Each row is a point on a landscape with many peaks, with its height.
From any point a climber steps to the highest of the 2 points nearest to it. It stops when none of these is higher. Distance is the straight distance between rows; heights are no part of it.
kaz height 6.96: [  7  -7   0  -2 -10  30  -1  31  -4   5   3   7 -21  -5   9 -10  31  -2
   9   4]
Kibi height 2.58: [ -3 -18   6   1  22 -17  -8 -14   1 -19 -14  14  -3  12  -6 -16 -22 -19
  -3 -11]
gidal height 6.03: [ -8  12   7  -9   5 -16   7 -16  11  12 -23  21 -17 -14  -9 -13 -39 -23
 -12   2]
vod height 5.68: [-22   0  11 -11  11 -12  11 -12  11  12 -17  11  -3 -19  -6 -22 -23 -12
  -8   0]
lig height 5.00: [  2  -6  -2  -5 -13 -30  11 -14  -7 -15  16  15  -5   0  14  -7   6  15
  11 -14]
biz height 4.83: [-16   0   9   3 -26  11 -13  19   4 -39   1 -25   4   0  10  17   6  20
  -8 -15]
sut height 6.26: [ 16   2  -3  -1 -20 -20  -1   4  14 -22  13   0 -25   8  19  26  19  12
  12  -5]
Sonu height 5.23: [  5  -7   7  -3 -11 -26  10 -12 -10 -30  17  -9   6   6  11   5  -1  20
   6 -18]
pemu height 7.36: [ -3   8  -8   2   0   1  -9  19  10   0 -10   5 -12 -11   6  -6   3   4
 -21  19]
gadep height 9.09: [-25 -19   0  -3   1 -15  -5   8  -4 -25   1 -15  13   4 -11  -2  -9  22
  -9  -3]
zazo height 4.22: [ -1  -9 -12   5 -27   8  -2  38  -2  -7   8  -9 -20   4   5   7  19  10
   9   4]
Gudaz height 2.67: [-19 -14 -13  -1 -11  -7   8  17 -19   4  -5  -2  -2 -11 -10 -14  -1  13
  -2  16]
filu height 5.57: [  8  11  -1 -13   7 -38   1 -22  27  -9   2   1 -20   8  -3   7 -12  -3
  -1   3]
Bil height 6.51: [ 20  -8  -7   4 -14  -8  -5  10  10 -11   5   6 -25  10  23   1  23   1
   7  -3]
negiv height 3.76: [ 31   0 -18   8   2  -5   3 -11 -31   9   1  13   4  -2   3   7  -4  -9
  26   1]
Bani height 5.64: [  7  -1  -7   0   8  -4   4   4  25  23   0   8 -18   6  -6  -8  14  -7
   9  15]
nonaz height 0.80: [  0  -7 -11   2 -17  -4   4   9   7  26  15  -2 -13  18  -6  19  23   8
  21   3]
bis height 8.70: [ 33   5  -1  -7  11   7   9 -11  -4  -1  -7  30  -3 -10  34 -17  14 -22
   3  -6]
bugak height 0.58: [-10  -8   9   1   9  13   0   0  -5   9   5  -7   7  -7  -1  -1   9   5
   6  -3]
fol height 2.11: [ 13   9 -20  -4  -3   0   2  13 -12  27   0  -6 -11 -17  -9   6  -9   4
   5  28]
Kida height 6.08: [-28  10   8  22  -2  29  -3   1  -5  -1   9 -35  28 -11 -23  11   2  11
  -8  -1]
Rusik height 6.86: [  9  10 -13  -7   8 -10  10 -12   0   7 -12  35 -24 -20   5 -15 -33 -29
  -5   9]
gete height 4.80: [ 15   8   1  -7 -10 -12   8  -5 -17  -9   8  10   0 -14  17   9  -2  14
   2  -4]
mazo height 5.32: [ 18  15   0   1  15 -28   5 -34  26   8  -2   8 -15  10 -10  10 -18 -16
   4  -1]
Dumu height 4.89: [  5 -17  11   8  34  10  -9 -11  -4  -4 -11  -4  12  16 -25  -7   0 -21
  12 -10]
Vugel height 1.19: [ 11   9  -7  -3 -18  21  -1   5 -31  12  17 -24  13  -2  -3  21  -6   6
  20  -2]
nelof height 2.79: [-10 -19  -9   3   8 -27  -4 -10  -4  -7 -16   9 -13   4 -19 -14 -21 -19
  16  -2]
mife height 6.97: [  3   8   2  -1  15   5 -18   6  18   6 -18   9  -2  -4  10  -3  -1 -21
 -25  14]
sur height 7.12: [  8  28   6 -12  10   6   3 -12  16   7 -14  20  -2 -10  19 -14 -24 -23
 -28   8]
galab height 6.78: [  7  -4   6   2  -9   9  -2  21   7  -4   3   8 -13   0  16   4  29  -2
  15  -9]
nur height 1.82: [  1  22  -9  -3  -3  14  -6  11 -19   3  -2 -11   7 -27   3  14  -7   8
 -14  18]
zok height 2.19: [-13 -14  -8  10 -12  24 -11  10 -35  -8   2 -20  23  -4 -12   6  -6  13
   5  -9]
nasiz height 7.74: [-14  -1  11  -4   1  -7  -6   9  18  -8  -3   3 -13  -6   6  -6   9  12
 -13   5]
vediv height 7.84: [ 21   5  -6  -3   7  -1   7  -5  -3   4  -7  33 -12 -13  18 -19 -10 -24
   0   6]
vek height 1.86: [ 18  13 -23   0   2   4   4  -4 -15  27   5 -10   1  -3 -16  24 -12   3
  11  15]
puzem height 3.27: [ -4 -29 -25   8   4 -25   0   6 -11  14  -7  17  -9  16 -21 -17 -17  -9
  18   0]
bebof height 3.11: [ 16 -13 -14   7   4  -6  -2  -7 -26   8   3   3  12   5 -14   7 -12   3
  17   0]
mimut height 7.01: [-12  -4  21  -6 -10  10  15  -8 -15 -29  20 -23  25  -4  -3   1  -4  16
   1 -20]
Vul height 2.30: [ -5   3 -18  -3   3 -11   7   1  -5  24  -6   8 -10 -13 -16 -14 -11   2
  -6  24]
Tos height 2.53: [  5 -14 -11  10   6  15  -2  -1 -34  -1  10 -20  26   4 -26   6 -14   6
  10   3]
nafot height 2.51: [-13  -1 -17  -7  -1  -6   2   4 -21   5  -6  -4   7 -24 -14 -13 -22   8
 -16  25]
didur height 6.54: [-38  -1  31   0  20   1   7 -12  20   4 -11  -4  14   1 -15 -21  -6   3
 -27  -4]
luf height 4.62: [ 31  10 -10 -11  -7 -14   6 -11 -22   3  17  -9   1  -9  12  20  -9  11
   5   5]
vibed height 4.23: [-10 -20  -2  10  29   4  -8 -10 -14   0 -15   3  10   2 -24 -12 -19 -13
   8  -1]
komag height 0.94: [ -7 -13 -20  -2 -37  -7   6  12  -7  20  27 -11   1  25  -6  16   6  19
  19   1]
led height 4.52: [-11  23   3   6 -10  27 -23  22  20  -5   2 -18   6   1  14  28  19   8
 -12   8]
leka height 6.98: [-29   5  20   2  18   0   1  -4  31   2 -20   6  10  15   2 -18  -3 -16
 -39   2]
Zado height 1.05: [  3   3 -14  -5 -36  -1   2   3 -23  16  27 -16  10  15  -7  25  -7  16
  22  -1]
zelaf height 4.97: [ 13   1  -6   8   3 -17   8 -10   5  17   4  15 -14   2   1  -6  11 -11
  17   5]
nibeg height 5.55: [ 20   8   9  -3 -23  -9  19 -21 -16 -31  27  -3   7   7  15  15   9  14
  17 -30]
Guvim height 5.51: [  9  -9   7   8  22  15 -17  -2   7  -3 -16   2   8  10   0   0   5 -15
   7 -10]
Ran height 6.35: [-11   2   9  -1 -28   7  17  -7 -24 -17  27 -23  19   8  -3   7  -4  22
  19 -23]
rido height 2.57: [ 13   0  -7   1  16   0   0 -24   0  23   1 -10  11   8 -34   4 -15  -2
  12   8]
nufid height 7.94: [-24  -8  14   4  -2   4   1   5 -10 -35   6 -21  25  -8 -13  -2  -3  21
 -18 -12]
Reke height 1.49: [ 14   8 -13   6   4  17   7  -5 -15  26  16 -19  20   2 -20  22  -4   6
  20   1]
nobon height 4.68: [  3  15   8   7 -10  14 -18  16   9 -27   3 -21   5   3  12  28   4   5
 -12  -5]
buf height 3.82: [  1 -27 -21   3  -4 -20  -9  14   0   7  -3   2 -12  22  -9  -1   1   3
  17   0]
figav height 4.39: [ 32  10 -15   0   0  -5   1  -6 -13  19   5   9  -8  -2   9   8  13  -9
  17  10]
Tep height 3.31: [ -6 -15  -4   4  22  -5   3 -21  -3  26 -13  -1  11  12 -38 -11 -14 -11
  17   0]
zedof height 6.87: [ -8 -16  12  -5   9  -7   2   0  18  -3  -8  28 -16   6  14 -27  18 -20
  -2  -6]
nit height 5.01: [ -6   1   9  -6 -15  -8   1   3   1 -42  17 -19   2   4   5  19   0  25
   1 -20]
Nasar height 2.16: [  1   5  -6  -9  16  -1  -8 -13  15  18 -11 -12   1   3 -25   8  -9   5
   2  18]
resik height 7.85: [  9   2  17  -1  12  24   6  -3 -13  -4 -12  17  20  -9  28 -18  17 -10
  -7 -15]
Tuv height 7.34: [-23  -7  22  -3  18  -3   0  -2  26  -2 -15  14  -5  13  11 -19   1 -18
 -18  -9]
leran height 5.89: [  0   8   9  -9 -31   0  25 -14 -23 -18  16 -10   9  -8  17   7   4  21
  16 -21]
Badur height 5.96: [  6   5   2  -7  -9 -30  -6  -6  16 -16  11 -11 -16   5   2  17   2  14
   4  -1]
sineg height 1.95: [  0  14  -1  -1  13   6  -9  -5  -1  12  -7  -8   6 -13 -12   8 -14   2
 -11  17]
Vef height 6.09: [-23 -10  21  -7  19   1  13 -13   7   6  -2   5   9  -9   0 -22  -2  -4
  -9   2]
Lavav height 4.33: [-20  -1   4   6 -24  26  -6  29   2  -6   1  -9 -10  -8   9  10  24  14
   1   6]
valod height 6.68: [ 13  20   7 -15  20 -12   7 -27  20  -1  -5  10  -2   2   5   0 -28 -20
 -22  -3]
mol height 0.67: [-11 -10   3   7  -1  11  -2  10  10  21   5  -7  -6   5  -8   6  25   8
  16  -3]
valof height 6.07: [ 29  23   7   3  23 -13   3 -38  23  -9   0  11   0  13 -10   4 -28 -29
  -3  -9]
Rubul height 4.41: [-15  21   6   3 -36  21 -13  26  14 -13   6 -23  -8  -8  17  19  16  13
 -11   1]
fafe height 6.24: [  0 -15  10   5  21  -2 -11  -2  10   6 -16  23  -7  12   3 -13  10 -25
   9 -10]
gubod height 6.83: [ 11  29  -2  -6  14  11  -8   4  21  12 -15  15   4  -2  30  -2 -14 -17
 -41  19]
Diba height 8.24: [-26 -12   5   2 -14 -10  -3  13   6 -22   0 -10  -5   3   0   2  12  19
  -6  -2]
dubif height 6.90: [-19   2   8  18   7  15 -15   6   8 -15  -1 -24  24  -6 -19   9   6   4
 -26  -5]
Kif height 8.20: [ 23   9  16  -7   8  15  14 -10  -1  -3  -4  29  10 -10  47 -19  13  -7
 -12  -9]
bisun height 2.86: [-15 -25 -14   0  -7 -17  11  11 -14  15   0  12  -8  10 -14 -29  -1   4
  12   7]
sosef height 6.43: [ -7   9  19   9  11  17 -14   1  22 -21   0 -19  25  12   0  11  10   6
 -26  -7]
lavu height 7.53: [ -1   7  15   1  -1  31  -4  14  -5   6 -16  19  13  -9  25 -22  21 -10
 -24   1]
piza height 6.36: [  8   3   1   1  13   5 -12   1  36  12  -5   4 -11  11   6  11  11  -5
  -3   4]
Tisos height 4.09: [  1 -19 -16  -2 -18 -10   0  23  -5   3   3   3 -18   3  -2  -5  13  11
  11   2]
bafun height 7.29: [  0   7   8   8  -3  36  -1  29   1  13  -8  13 -11 -13  15 -25  38  -3
 -13   3]

Call two points neighbours if one is among the 2 nearest of the other. Go from one point of each pair to the other, from neighbour to neighbour, staying as high as possible. Name the lowest point that can't be avoided.
sur / bis: mazo
Tuv / bis: vod
gadep / sur: gubod

For each start below, name the point where the climber stops.
buf: Sonu
Badur: bis
Nasar: Tuv
Kibi: Tuv
zok: gadep
Bani: gadep
nibeg: gadep
